Each row is a point on a landscape with many valleys, with its height.
From any point a ball rolls to the lowest of the 2 points nearest to it. It stops when none of these is lower. Distance is the straight distance between rows; heights are no part of it.
zupad: [119 155  86 127 112 156 156  96  70 117 145 115 167  98  92 120 119 112
 128 163 102 127  81 159 142 131 146 114 119 164 139 124  94 119  90 142
 132 165 160 135 130 127 149 153 108 170]  height 266
pir: [155 143 131 157 150 118 121 164 128 165 106  73 139 140 111 131 143 131
 102 140  73 123  92 155 151 140 125 143 139 169  80 115 150 125 156 182
 114 162  52 155 190 118 154 129 168 118]  height 188
ketol: [101 155  89 118 115 107 100 183  70 142 115 140 166  98 161 182 118  95
 110 123  25 171 139 141 159 176 139 135 170  98 134 146 154 107 136 101
  84 118 148 123 173 111 206 155 110 123]  height 655
Revu: [ 75 143  91 104 147  97 137 150 114 113 142  65 166  68 133 115 108  72
  95 145  86 117  93  95 146 121 128 137 158 133 159 144 127 105 146 105
 132 155 154 141 157  72 118 134 161 116]  height 599
vure: [128 110 107 157 161 131 144 113 149 142 125 114 108 129 138 143 121 115
 101 164 124 156  96 149 176  89 106 163  89 122 174 110 114 125 106 104
 100 131  90 137 145 197 125 142 123  68]  height 544
Vabok: [166 146 122 141 132 169 104  73 109 104 118 134 120 184  97  88 129 187
 176 105 149 153 165  96  89  87 141 100 122 117 117 133 141 124 123 111
 124 131 115 132  57 108 119 111 133 157]  height 425
zim: [186 140 124 111 114 128 153 119 105  96 185 114 139  91 127 141 101 117
 166 118 138  76 152 140 105 178 142 123 115 124 145 178 143 147 129 118
 149 104 160 131 155 179 119 202  78 117]  height 313
maf: [119 135 123 145 144 122 110 153 170 142 135 108 147 137 146 183 102 123
 186  80 114 108 104 119 110 123 105 187 133 124 119 100 133 163 149  89
 157 158 111  85 149 122 125 149  86 103]  height 460
zum: [137  87 154 127 159 132 163 135 152 135 122 134 102 147 129  92 181 136
 152 123 129 156 170 134 162 124 142 166  97  92 123 105 138 159  96 148
 124  97 133  98 107 172 152  84  97  88]  height 409
fabib: [162  98 162 152 145 165 157 135 161 114 104 120  55 130 108 154 163 114
 163  81 149  94 131 177  95 146 166 113 125 123 142  86 111 191 117 138
 121 135 150 133 182 152 103 158 133  62]  height 588
gide: [ 64 119 127 123 157 119 135 148 137 116  90 150  92 172 127 114  93 130
 136  72  89 239 132 106 152 108 142 115 130 118 163  91 147 142 101 111
  51 178 167  86 110  64 155  85 155 127]  height 181
bosir: [101 107 144 100 155 120 124 158 180 155 109 159 103 139 149  81 185  72
  90 102 112 189 180 110 140 148 146 168 104 114 156  96 158 160 105 132
  73 109 121 105 127 143 134  72 153  91]  height 368
fova: [101 155 142 145 107  94 134 140 139 149 108 150 102 125 145 142  83 132
 166 112 167 167 180 164 101 116 150 138 146 127 139  73 103 170 151  94
 137 190 135  88  86 108 153 132 110  88]  height 585
nov: [119  99 152 127 110 178 124 112 102 126 120 129 126  90  90 106 176  81
 144 126 144 154 144 145 142 102 122  87 163  92 136 114  49 103 126 137
 121 143 118 120 114 121 136 123 154 122]  height 607
simot: [158 123 133 149 134  93 118 151 165 168 106 100 110 161 150 112 175 153
 102  99  86 114 109 149 132 190 121 132 127 175  87 159 167 157 169 204
 133 114  93 168 166 116 155  93 158 149]  height 124
Vip: [147 116 141 102 184 126 140  86 161 118  93 168  84 159 100 117 123 138
 149 112 107 177 227 125 133  97 186 157 138 156 103  89 115 166 130 133
 157 147 161 105 100 117 150  84 112 130]  height 389
rubu: [ 93 118 159  83 188 131 140 160 186 125 104 137  92 123 155 157 100  94
 131 108 154  81 121 102 147 127  83 110 127 132 173  80 129 165  94 118
 129 102 115 126 160 129  76 140 173  47]  height 570
Finak: [127 163 148 164 151 163  85  81 109 101 158 115  95 129 131 184 129 151
 157 121 161 130 116 109  52  80 123 112 149 106 151  94  93 115 119  91
 114 146 113 110 117 124 113 141 138 147]  height 492
moteg: [153 129 131 108  85 115 131 106 123 107 121 128 147 171 104  71 161 184
 144 117 149 113 135 147  99 143 103 164 122 137  73 177 113 127 125 132
 156 101 119 146  94 158 115 113 119 142]  height 352
Bitun: [145 120 106 104 130 113 137 116 152 104  69  81 128 193 104  74  78 178
  72 168  98 176 131  99 152  83 113 133 136 164 124 118 113 107 150 163
 155 103 103 173 111 145 146  39 147 186]  height 546
Fosit: [151 123 178 137  91 166 117 114 100 132 139 100 171 154 106  99 158 176
 133 142 137  77 111 167 102 159 167 137 163 147  87 183  93 102 159 142
 151 125 119 133 170 208 165 189 161 167]  height 514
suro: [188 127 128 128 193 152 169 106 154 109 153 135  90 169 119 126 102 167
 151 108 167  95 170 101 112 102 115 116  71 125 133 112 151 155 113 120
 117  95 107 108  79 158 111 121  88  74]  height 646
pulu: [118 170  73 154 119 133 139 154 133 143 104 115 155  86 134 157  65 119
 138 129  75 191  87 173 154 130 111 122 124 128 128 111 126 113 131  81
  96 213  80 142 155  79 135 138 156 127]  height 310
sitan: [193 154 141 129 109 153 113 109 131  94 135  95  73 154 108 113 112 173
 100 154 157  68  87 113 126 133 124  81 106 133 167 154 127  97 120 137
 165 112 111 180 137 168 111 147 137 144]  height 385
Saze: [119 101 165 105 161  80 153 113 133 149 159  86 121  95 163 166 110  95
  94 156 136 101  52 122 138 123  67 138 118 166 160  97  99 121 108 167
 170  81 153 114 168 166  91 150 138  86]  height 73
Pake: [126  94 157 137 225 135 194 140 178 127 107 140  82 132 154 108 127  85
  91 138 138 156 205  94 192 128 149 130 107  85 191  41 111 174  66 101
 111 100 155  87 121 177 115  71 132  42]  height 523
pob: [120 134 122 137  87 103 100 169 117 130 156 108 153 118 148 147 140 134
 137 158 101 144  97 158 122 185  71  98 168 124 110 135 138 114 157 172
 120  81  98 130 134 120 156  79 118 149]  height 198
nuf: [188  87 183 148 130 170 127  75 136 121 136 166 135 155  99 106 143 155
 167  95 195  65 154 166 118 144 162 124 103  99  89 157  71 143 109  88
 166 118 148 109 116 174  73 166  77 125]  height 384
Zitud: [146 147 103  92  75 109 136 134 164 121 120 150 121 178 112  82 155 173
 138 131 110 169 147 129 142 146 136 145 108 141 114 177 156 146 123 137
 127 119 111 153  77 185 152 102 118 157]  height 312
mebim: [107  81 147 139 188 129 174 130 130 132 132 138 100  81 128 124 176  65
  72 164 161 153 129 148 198 123 137  83 117 113 149  79  82 144  83 128
 112 159 111 102 162 140 126 115 164  71]  height 274
guke: [150 128 104 136 121  87 109 176 201 178 133 112 101 148 174 143 164 136
 108  89  83 139 114 141 133 190 106 132 107 150 118 122 177 159 151 157
  96 108  95 145 149 171 180  69 129 134]  height 61
fuva: [151 147 100 162 127 171 117 112 132 158 159  90 185 138 136 166  96 128
 143 119 103  76  63 102  91 119 129 133 115 133 143 124 132 121 156  93
 145 157 147  96 109  94  95 121 108 183]  height 372
pupu: [149 104  89 110 126  85 154 139 138 125  89  90 102 165 128 112 100 169
  46 105 112 154 121 118 134  95 115 140  88 151 140  85 131 128 152 168
 101 128 112 153 107 133 145  43 128 180]  height 505
nonep: [137 102 143 126 102 164 126 122 112 120 113  94 176 112  87 117 169 149
 113 138 116 143 112 171  98 113 139 164 164 131 105 151  61 109 153 156
 130 118 120 149 188 193 154 168 147 141]  height 540
daru: [119 151 117 153 126  90 111 153 122 154 120 122 147 142 150 169 171 154
 151 121 101  82 113 167 135 151 110 145 114 111  78 139 172 161 123 145
 121  93 104 141 135 141 132 162 108  97]  height 503
Duf: [156 110 173 140 122 175 157 117 132 111 135 135  95 125  98 158 113 142
 160 120 144 101 145 164 101 159 146  48 124 116 147 111  60 160 139 126
 141 114 185 138 158 196  92 146 101  82]  height 608
Gito: [142  74 147  96 120 158 145 125 129 121 130 132 111 107  94 113 162  88
 117 117 165 115 150 124 129 127 120  74 105 103 133 114 105 146 119 143
 166 124 120  95 136  93  98  80 128 108]  height 580
Dimi: [129 114 159 123 187 140 162 103 130 121 124 154  85 137 112 137 143 144
 131 129 134 161 207 128 156  78 160 149 125  98 136  79 102 164  94 115
 135 137 160  65  85 148 140  85  79  94]  height 440
mobo: [137 164  82 132  95 168 126 144 118 144 122  95 190 147 126 162  90 139
 129 135  82 113  77 121 126 120 121  87 109 111 130 153 185 109 151 105
 115 170 100 108 118  47 137  90 121 157]  height 424
goga: [111 139 114  89  72 127 114 159 167  86 107 161 110 170  96 114  67 155
 166  96 121 242 143  88  72 131 149  98 117 125 164 166 146 126 156 107
 129 114 152 115 106  97 154  91 128 151]  height 328
Mas: [122  98 163 131 168 139 132 156 151 146 150 115 147 144 146 134 143 144
 167 126 168  82 128 178 126 108 118 149  80 104 116 135 138 151 122 152
 118 107 117 125 126 148 103 183  98  70]  height 527
Meb: [ 98 155  61 149 112 113 117 149 148 138 122 147 161 105 137 136  67  97
 137 127  77 202 105 148 172  98 130 175 121 117 107 118 121 162 144  76
  94 197 111 102 126 107 166 146 115 131]  height 354
leko: [147 125 164 113 197 155 159  95 149  98  74 170  50 152 121 105 122  89
  97 143 130 169 221  63 171 117 151 115 154  92 158  82 115 135 106  83
 116 110 179  91  89 148 132  75 100  83]  height 486
Pur: [ 75 111  88 109  58 113 113 130 129 134 117 164 154  99 124 113  69  95
 155 127  98 188 100 112 176 105 135 106 150 161 111 151 132  69 156 102
  96 142 111 170 136  56 151 133 153 181]  height 502
lis: [161 119 139  98 146 136 148 132 171 132 158 106 139 166 140 187  84 165
 168  91 111 101  60 155 109 142 106 141 110 145 133 110 145 176 156 117
 160 123 106 106 182 145 121 130 115 113]  height 493
Redub: [162 131 131 128 106 145 151 106 115 106 134 159  89 133 122  82 153 140
 186 124 162 137 195 118 101 110 115 112 106  96 105 157 106 131 117 103
 154 121 128 146  65 132  87 108 131 112]  height 390
mepa: [110 165 106  83  64 137 132 155 142 103  98 166 140 134  99 136  83 118
 143 129 102 188 119  93 124 153 180  73 108 145 168 196 206 120 156 127
 107 117 121 147 152  50 149 108 144 145]  height 379
vibos: [119 123  98 187  90 176 107 108 108 166 170 150 144  94 160 140 111 102
 142 161 168 110 133 115 109  87 159 138 126 116 163 107  82 137 119  99
 128 148 181 116  87 153 121 197 112 172]  height 205
tade: [153 143 160 161 154 104 143 134  65 130 167  88 224  95 150 174 142 121
 152 125 120  55 103 132  98 191 139 157 134  82 101 143 158 136 113 110
 151  75 133 129 145 161 156 187  76 159]  height 529
besa: [ 71 135  72 127 113 104 143 157 177 131 128 155 153 120 188 106  67 102
 118 130 111 209 147 114 189  69 115 180 133 101 166 131 120 146 122  74
  98 184 136 103 118 114 149 144 130  70]  height 398
Natok: [111  95 161 160 138 168 101 126 108 135 132 155 172  85  90 136 180  78
 143 139 126  93 158 183 152 107 157 137 156 113  88 122 114 121 131 143
 136 129 114 123 137 116 155 163 124 105]  height 606
Tak: [112  85  84  91  73 120 114 127 129 120  78 190 167 107 110 138 140  76
 114 155 115 183 114 152 178 141 133 108 170 154 117 151 125  87 152 136
 113  85 110 168 176 103 155 117 147 154]  height 468
kesek: [118 142 128 118 161 137 123 113 110 143  96 107 124 179 121  96 125 166
 117 130 115 226 129  95 159 114 133 116  91 116 132 120 152  96 114 157
  50 142  90 119  72 128 149 103 136 132]  height 395
nobi: [ 61 119 101 158  91 132 120 123 100 125 165 156 144  83 144 126  77 116
 153 117 137 185 119 153 162  69 133 104 159 142 100  98  87  94 131  88
  79 167 136 127 118  64 144 159 145 164]  height 531
vodok: [ 91 115 141 111 182  79 147 117 124 138 116 140  95 113 151 112 145 100
  28 168 180 145 125 121 181 129  94 103 108 126 154  87  77 114  86 145
 118 130 128 130 131 180  85 117 147  81]  height 219
Pevum: [117 121 152  90 119 144 160 140 166 136  91 172  69 114 107 104 104  69
 128 108 159 143 190 112  94 143 130  55 144  96 164  93  93 154 145 115
 149 111 144 108 123 148  74 113 122  87]  height 550
ris: [165 111 173  98 131  99 163 118  90 104 151 100 121  89 138 137 114 110
 134 142 195  54 107 120 134 181 102  88 100 110 179 136 110 137  93 163
 180  50 174 145 150 129  82 152 130  99]  height 222
Derim: [139 109 103 195 139 144 104  90 108 161 153 120 169 100 127  99 163  99
 101 159 111  87  90 162 161 110 145 193 123 160  90 136  94  91 115 108
 128 152 119 156 113 158 131 172 120 175]  height 257
latiz: [ 67 132 118  97 152  95 113 177 193 145  81 117  85 111 151  99  77  89
 121 105 113 180 152  88  80 160 131 134 147 117 192 113 106 151 124 104
  91 170 122 107 150 120 109 109 162  94]  height 470
kav: [106 126 146 160 165 160 106  80 133 131 138 133 103 140 113 153 137 154
 151 152 143 161 109 148 129  90 135 141 121  91 166  91  96 120 112  94
  94 143  98 100 121 183 137 142  95 100]  height 521
Kege: [125 193  88 169 145 106 148 164 102 145 149 137 164 112 132 166 126 162
 165 110 114 116 117 135  97 161 120 123  81 138 125 176 164 182 132 115
  89 137 108 121 121 122  91 150 112 127]  height 474
meded: [ 92 166 127 115 122 123 136 149 117 108 145 138  69  97 134 167 137 123
 123 114 132 154 141 133 113 126 119  94 122 120 176 124 136 144 103 133
 108 164 163 142 160  90 138 106 161 123]  height 173
Mez: [128 119 106 163 198 148  89 126 122 157 160  92 155 102 184 121 116 108
  95 150 126  87  66  86 165  51 112 179 124 122 147 134 133  99 119 116
 116 162 136 104  99 135 108 177 151 124]  height 532
Padam: [127 183 125 140 177 110 104 123 119 135 160 127 172 122 111 121 136 150
 170 127 132 121 133 130  58 131 133 125 107 140  98 158 104 147 151 135
 118 119 131 131 103 143  81 154 103 127]  height 445
gim: [166 142  73 148 106 162  78 105 101 123 168 179 146 125 104 133 153 102
 138 134 135  90 113 116  96 120 174 155 117 140 141 202 192 113 141 105
 150 127 149 109  94  89 134 168 104 176]  height 489
Gedar: [138 101 157 127  62 120 135 131 108 120 108  93 104 135 115  82 162 162
  94 149 169 121 125 145 108 183 147 113 155 146 121 173 118 103 141 185
 190 100  98 169 176 157 106 111 184 138]  height 316
ros: [118  85 158  97 171 125 154 149 185 127  98  74 102 136 141 127 113 109
 129 109 143 104 142 104 134 123  66 109 134 136 125  36  97 158 120 144
 144 110 105 137 140 148  99  99 160  82]  height 576
Gasa: [150  95 169 121 114 108 150 134 111 122 139 113 100 112 115 125 191  88
  74 111 129  80 120 139 145 224 150 135 120 173 126 140 171 111 126 185
 170  92 134 144 218  96 139 104 142 129]  height 397
geru: [ 60 124  75 140  96 130 180 175 136 147 157 177 148 109 176 138 147  95
 140 138 177 127 153 151 171  92  99 109 128 105 147 121 126 171 109 116
 143 150 155 102  89  99 139 151 145  80]  height 67
ped: [148 103 165 107 159  92 172 134  98 133 181 143 135  59 144 184 176  91
 153 146 167  69 128 129 180 120 121 136 116 110 133 151 172 139  86 123
 187  72 107  92 143  99 142 138 114  89]  height 555
nepo: [131 131 109  89 111 145 133 131 172  89 125 116 106 178  87  83  85 126
 102 156 102 142 177  71 129 102 120 102 129 119 136 113 144 112 130 121
 168  99 101 150  85 130 121  38 130 164]  height 586
tuzud: [138 130  99 125 145  87 156 119  93 160 124 105 136 167 147 132 162 183
  73  94 100 130 142 140 121 106  85 177  82 172 106  91 147 145 124 200
  91 124 113 137  76 145 148  89  92 174]  height 463
sibin: [191 173 101 120 121 149 128 120  93  89 146 107 106 108 100 113 116 133
 149 156 148  97 129 113  99 162 152 110 114 126 166 203 164 121 126 146
 152 123 143 185 118 150 112 171 116 137]  height 348
mufup: [109 140  92 154 115 151 147 100  87 134 140 103 220 119 117 159 108 110
 142 152 106  83  80 139  96 101 125 137 152 139 107 104 110 138 128  91
 127 162 142 136 113 117 111 146 112 201]  height 324
verev: [101 123 147 118 156  90 152 141 135 142 154 128  86  76 154 143 165 119
  87 165 161 117 101 134 142 133  97 118  99 149 137 114 107 153  88 190
 144 118 155 139 123 134  77 135 147 102]  height 155
febas: [131 135 117 109 167 105 136 135 159  97 109 135  70 153 117 124 145 156
 139  71 100 166 177 113  85 115 108 151 121 136 118 102 154 168 129 122
 129 130 155 122 105  96 156  51 127 159]  height 326
Ziko: [159 200  91 154 151 123 141 133  58 130 158 107 205 103 153 189 154 148
 163 122 144  92  91 121  78 178 130 143 106 106 136 189 164 150 121  88
 125  97 142 120 160 122 119 171  81 134]  height 501
nebe: [155 108 161 159 101 154  84  88 149 104 133 101 128 182 103  54 118 213
  99 133 164  46 104 144  67 108 123 139 134 151  80 164  99  85 131 138
 189 116 162 126 118 171  94 150 157 191]  height 451
zasav: [171 123 149  80 132 125 172 131  94  96 164  98 115  74 130 119 125  88
 136 125 148  64 156 101 125 183 148 115 121 101 178 147 162 140 115 119
 197  75 203 160 172 155 106 176 100  72]  height 271
Neb: [ 66 157  81 138 109 129 103 182  74 142 104 185 142 131 154 188 149 122
 140 108  75 153 142 146 132 140 136 119 155 113 121 150 175 142 113 105
  82 118 170  85 141  83 149 161 103 103]  height 636
tefa: [193 116 156 136 154 163 177 105 175  81 111 131  59 165 108 140  87 159
 154 118 173  81 154 129  96 117 114  62 114 109  96  83 107 176 137 105
 148 104 161 160 122 170  86 120  92  86]  height 627
lagu: [135 169 139 128 163 132 111 134 171 113 121  79 154 152 108 109  94 210
 136 147  76 133 112 101  75 101 119 114 119 123  88 121 119 140 158 137
 158 168 124 136 112 132 130  87 127 157]  height 364
dek: [101 177  97 108  35 105 138 162  73 107 148 148 116  98 117 140  78 127
 139 127 103 162 108  69 155 144 182 108 109 134 171 183 210 110 116 117
  95 159 173 141 147  22 151 150 137 160]  height 426
zusu: [142 133 179 109  98  96 127 145 141 102 129  89  79 133 115 104 142 134
  65 132 156  88 102 127 115 193 138 125 119 149 162 115 126 131 143 189
 172  96 131 178 210 134  63  79 156 134]  height 357
tet: [168  76 173 149 138 176  97  85 144 124 158 146 141 181  88  88 167 149
 129 120 177  52 145 172 133 112 151 161 110 127  92 131 117 116 113 127
 143 140 127 117 132 150 117 154  92 166]  height 418
feb: [ 90 127 151  82 137 114 124 135 149 133  71 148 126 136 119  82 155  94
 112 118 136 201 150 103 111 169 141 119 117 142 152 127 141 146 150 172
  92 124  88 159 148 138  92  86 166 122]  height 329
bezak: [163 135 154 143 120 146 149 120  98 119 155 156 134  95  98 126 153 141
 141 113 180  68 146 169 100 160 166 157 122 127 121 191 105 130 108  92
 160 119 143 127 157 195 112 210  86 112]  height 346
tola: [145 137 129 119 165 102 119 129  94 158  94 115 108 191 145 127 189 187
 122  94 130 167 150 124 126 118  84 159  78 128 108 126 142 124 118 178
  80 123  83  98  86 140 158  92  99 124]  height 431
bufo: [ 55 152 118 178 112 115 108 166 111 149 102 178 141 142 164 149 131 137
 190  72 110 193 165 156 128 109 143 168 166 102 107  93 129 170 134  93
  90 153 158  82 112  99 162 117 103  98]  height 609
Sefe: [109 135 124 129 133  80  96 164 146 160 145 136 140 126 148 122 130 121
 131 153  79 183 120 137 170 158  93 112 128 133  85 115 145 116 139 145
  80 127  95 148 118 130 185  86 127 159]  height 139
Gema: [187 101 112 146  99 176  86  99 149 128 163 169 155 143 101  88 172 103
 140 112 140  92 122 140 119 118 147 164 114 116 138 196 135  98 139 133
 150 117 136 117  81 156 115 165 101 142]  height 455
busa: [129  91 143 106  69 100 129 136  87 130  97 169 134  99 110 130 173  98
  98 142  96 131 112 149 171 192 138 129 169 156 102 145 135  77 140 172
 162  93 119 137 194 117 174  89 133 145]  height 434
Nite: [102 108 129 107  94 133 113 166 132 144 130 125 129  81 126 140 165  68
 132 136 122 112 171 147 163 152 156 139 153 112 114 139 134 109 155 137
 137 109  63 160 173 151 148 170 135  82]  height 584
poti: [ 79 145 141  97 127 105  87 116 125  96  72 153 105 142  98  99 107 123
 100 132 139 195 122 115 108 151 174  84 117 154 175 160 136  92 151 168
  85 112  98 186 137 118  69  87 162 167]  height 292
leg: [ 99 150 134 108 106 104  89  95  91 128 132 154 150 101 114 156 125 135
 133 140  81 112  89 132 134 104 154 135 152 151  99 191 160  63 153 122
 147 129 136 141 123  74 136 106 119 191]  height 182
Dudon: [145 164  84 170 148  92 114 135 103 123 114  95 157  90 134 169 133 123
  75 146  68 137  67 172 168 123  93 146 145 120  84 107 134 134 127 101
 104 155  76 145 164  88 158 137 156 129]  height 254
vil: [145 145 147 152 130 108  86  95  86 124 119 152 169 153 114 142 165 189
 105 158 119  79  96 136 100 151 142 128 160 178  73 227 164  69 142 133
 164 109 131 136 144  87 145 121 150 212]  height 81
Ves: [169  86 210 106  65 110 135 141 132 126 145 101 124 115 132 123 164 155
 126 137 174  67 133 164 140 177 128 125 130 100  73 165  95 114 139 179
 181 126 124 149 183 146 100 160 139 122]  height 272
Rupu: [127 130 103 148 116 120 132 126 106 113 198 184 131  92 129 161 166 104
 144 141 129  63 134 133 147 131 119 140 141 118 134 155 177 117 121 122
 143 104 128  99 114  89 136 134 101 128]  height 525
fufet: [164  90 155 134 103 169  96  70 145 120 110 101  74 171 102  66 127 185
  97 123 171  54 140 127 107 120 125  97 131 146 101 138  89  72 127 159
 152 131 130 177 112 184  98 137 155 157]  height 420
fibob: [120 106  95 128 104 146 126 136 157 141 147 122 146 107 130 113 140  64
 108 150 117 140 118 151 186 130 121 160 113 110 145 108 137 108 131 135
 106  97  63 148 129 163 144 139 127  97]  height 565
Vugig: [148 183 148 156 196 115 130 115 143 141 113 112 145 169 120 173 116 199
 162 103 108 123 129 133  62 114 125 142 108 132 101  90 125 167 145 110
 110 145 102 136 120 149 116 106 109 154]  height 410
rade: [149 105 182 126 162 122 134 123 165 147 152  73 126 112 129 133 134 140
 160 159 156  76 152 129 123  81 101 120 142 137  84  81 102 135 108 156
 142 129  92 141  99 159  78 155 140  99]  height 551
kofa: [142 163 113 113 139 125 143 158 139 101  81 135  90 178 116 103  81 144
 143  80 103 225 158  96  97 118 144 134 121 136 157 117 162 182 129 121
 112 161 170  96  94  71 156  68 112 128]  height 262
pobul: [ 71 166 122 146  73 113 106 140 107 149 137 150 133  96 153 138  34 131
 137 131 140 165 146 157 105 109 162 112 162 153 136  66  86 125 138  87
 103 213 153  97 123  93 145 167 137 129]  height 560
Gurol: [ 84 158 127 112 114 122 116 132 104  85 114 121  80 101  93 120  95 123
 101 156 141 124 128 105 100 112 158  63 128 120 164 155 129  77 119 155
 136 132 141 177 146 104 104 130 166 143]  height 239
Bof: [110 113 118 126 100 122  82 100 106 127  74 223 143 186 132 150 186 150
 157 106 110 141 159 164 121 136 117 106 180 138  63 143 143 113 139 116
 124  74 122 133 120 102 138 108 110 174]  height 511
Fiva: [114 132 155 136 162 110 116  89 100 131  98 207 142 137 129 135 187 150
 168 119 131 167 198 139  93 100 136 157 146 133  57 131 146 133 132 122
 122 115 133 112  92  90 125 101 109 164]  height 478
gem: [154  97 167 134 127 155 128 120 126 114 115  91 110 136  95 134 189 168
 158  97 115 127 119 172  99 148 156 141 161 118  82 116  80 161 115 155
 111 131 131 130 179 178 135 144 157 105]  height 566
duda: [134 148 146 169 115 112 103 102  52 130 104 141 188 141 128 153 175 157
  86 155 126  79  99 168 113 176 136 141 172 159  55 155 138  67  99 139
 154  92 118 141 132 134 180 141 119 218]  height 130
zoga: [167  59 197  98  97 103 150 108  92 112 158  66 138  73 158 150 108  94
 117 149 156  55  59 124 164 144 101 132 136 139 149 107  78 114  97 163
 179  65 155 135 159 128  96 177 138 104]  height 159
Terad: [113 162  97 105 164 141 116 137 125 144 125 112 134 150 129 151  92 160
 115 118 110 117 137  97 131  72 123 133 104 125 127 117 193 108 148 112
  94 184  93  97  88  70 131 105 121 127]  height 467
Sifun: [179  89 179 128  80 126 134 104 134 144 175  91 160  92 158 144 128 143
 141 148 165  31 104 147 133 161 101 136 142 127 104 142  77 109 102 149
 180 108 131 147 116 158 100 185 123 143]  height 225
Mitez: [ 85 147 116 158 123 157  97 102 100 122 144 106 114 146 143 121  90 169
 165 117 148 166 113  86  94  74 129 100 107  97 145 120 103  89 126 131
  90 160 149 122  94  86 119 125 136 165]  height 461
tafi: [127 137 115  93  63  95 118 105 140 133 116 143 123 140 122 105 137 142
 107 159 110 148  99 102 162 114 145 127 135 166 113 188 172  89 141 164
 154 124 107 177  91 129 152 103 142 173]  height 260
bugu: [ 72 126 119 103 145 101 138 139 129 139 134 161  50 129 161 153 110 137
 128 104 149 200 138 114 148  97 115 115 106 115 133  97 151 148 103 122
  83 178 138  96 119  83 146 100 157 108]  height 100
lipa: [ 78 133  95  99 152 108 150 158 174 119 117 141 127 105 166  66  76 100
  98 153 129 209 149  75 155 142 114 141 124  97 167 112 100 136 124  90
  68 147 117 122 125 170 106 122 154  88]  height 437
voz: [145 142 111 108 124 140 111 127 158 131 138  72 162 139 126 100 104 161
 125 150  90 142  75  99 111 135 110 110 147 138 122 131 104  82 174 139
 141 150  92 149 136 158 135 115 154 135]  height 311
sugim: [ 90 152  86 164  96 162 132 141 125 144 194 173 139  96 159 143 110  94
 144 135 175 116 138 122 124  78 124 118 142 112 195 113 115 166 124 107
 127 134 163  89  71 120 144 172 114 104]  height 140
zakuf: [140 125  72 162  90 182 100  68 131 155 115 150 146 119 143 114 131 102
 122 138 139 107  96 135 150  87 145 172 110 133 147 109  89 107 119  76
 116 186 149 160  75 157 131 153 124 182]  height 263
ziv: [118 123 100 145 186 169 113 125 155 155 156 101 121 145 143 112 103 107
 101 158 120  80 142  85 152  57 102 131 120 126 156 112 153 125 140 132
 111 173 119 124  63 117 104 152 127 102]  height 504
fular: [153 120 127 134 101 142 102 162 104 138 142  39 186 112 129 130 120 116
 106 153 116 133  53 124 118 169  96 120 165 122 128 136  96 100 190 185
 130 110  88 137 156 129 156 132 155 169]  height 258
Gemef: [117 137  75 129 115 111  90 106 123 138  89 178 203 187 113 136 163 172
 144 132  80 110 125 139 118 169 140 137 150 148  62 181 185 148 154  94
 126  76 125 102 134 115 135 116  95 173]  height 545
gaf: [ 98 171 103 136  37 130 105 140  71 127 150 168 131 102 121 164  97 133
 174 114 115 155 157 113 107 122 156 109 149 124 138 179 170  97 150 115
 118 134 179 142 139  33 150 179 133 161]  height 462
Giv: [142 121 143 165  96 121 137  93  72 145 148 100 177 102 112 122 170  99
  97 136 132  86  99 161 142 175 117 148 146 168  92 143 108  97  76 137
 149 135 132 136 118 142 171 154  99 188]  height 199
Tuse: [109 110  73 139 159 105 131 114 136 123 163 108 150  77 151 103  99  75
  51 157 126 118  77  82 155  62  85 125 141 139 144  99 104  94 127  95
 113 147 157 126 127  98  83 138 168 100]  height 567
Zuti: [ 99  67 149 124 202 118 164 175 214 147 103 149 110 135 175 119 106  66
 101 125 171 103 171 102 176 119 121 133 115 104 186  60 140 174  82  97
 122 116 123  92 158 148 104 106 143  50]  height 547
dibog: [183  88 154 102 201  98 153 137 175 122 128 143  52 146 122 145 112 142
  96 114 163  89 140  99 119 151  81 112  56 158 142  96 165 154 130 142
 132  72 132 142 119 151  85 108 119  75]  height 664
zalu: [ 79 136 113 107 119 101 140 185  72 131 141 105 155  56 158 174 127  73
 133 119  56 123 145 127 107 163 114 155 192 107 149 164 154 113 170 119
 120 136 177 127 148  82 165 140 144  99]  height 629
lopo: [165 104 182 146  85 163 114 117 126 121 149  89 129 197 142  78 127 216
 119 148 206  71  94 150 103 158 128 161 142 137 100 151  99 108 144 146
 171 121 109 101 155 176 130 173 178 173]  height 485
valu: [118 142 112  92 138 152 123 126 149 118  78 110 120 182  95  68 134 103
 151 117 120 198 145  80 133 131 124 130 115 122 146 116 154 131 133 164
  85 131 113 142  89 132 131 126 158 106]  height 363
fof: [143 150 157 126 144 123 148 128 171 114 103 169  41 132 145 138  61  99
 131 125 152 168 193  81 124 127 124  76 166 115 158  68 111 153 126  64
 131 129 155  88 116 133 142  81 103  84]  height 522
vomi: [111 128 133  97 139 125 113  81 132 116  77 165 135 150 106 108 144 117
 173 102 113 174 173 103 130  56 138 167 145 147  63 127 108 108 133 136
 144 144 135 121 109 100 145 102 125 150]  height 441
zopam: [141 139 118 135 117 135 125 154 119 135 170  89 171 109 154 189 108  86
 148 106  97  92  63 119 123 115  86 159 153 120 170 124 144 109 142  78
 146 147 130  86 135  82 140 165  98 104]  height 423

Where does a ball stop that starts at each point below?
Bitun: bugu
Revu: vil
Natok: vil
daru: guke
Ziko: guke
bufo: Saze
lipa: guke
maf: vil
lis: guke
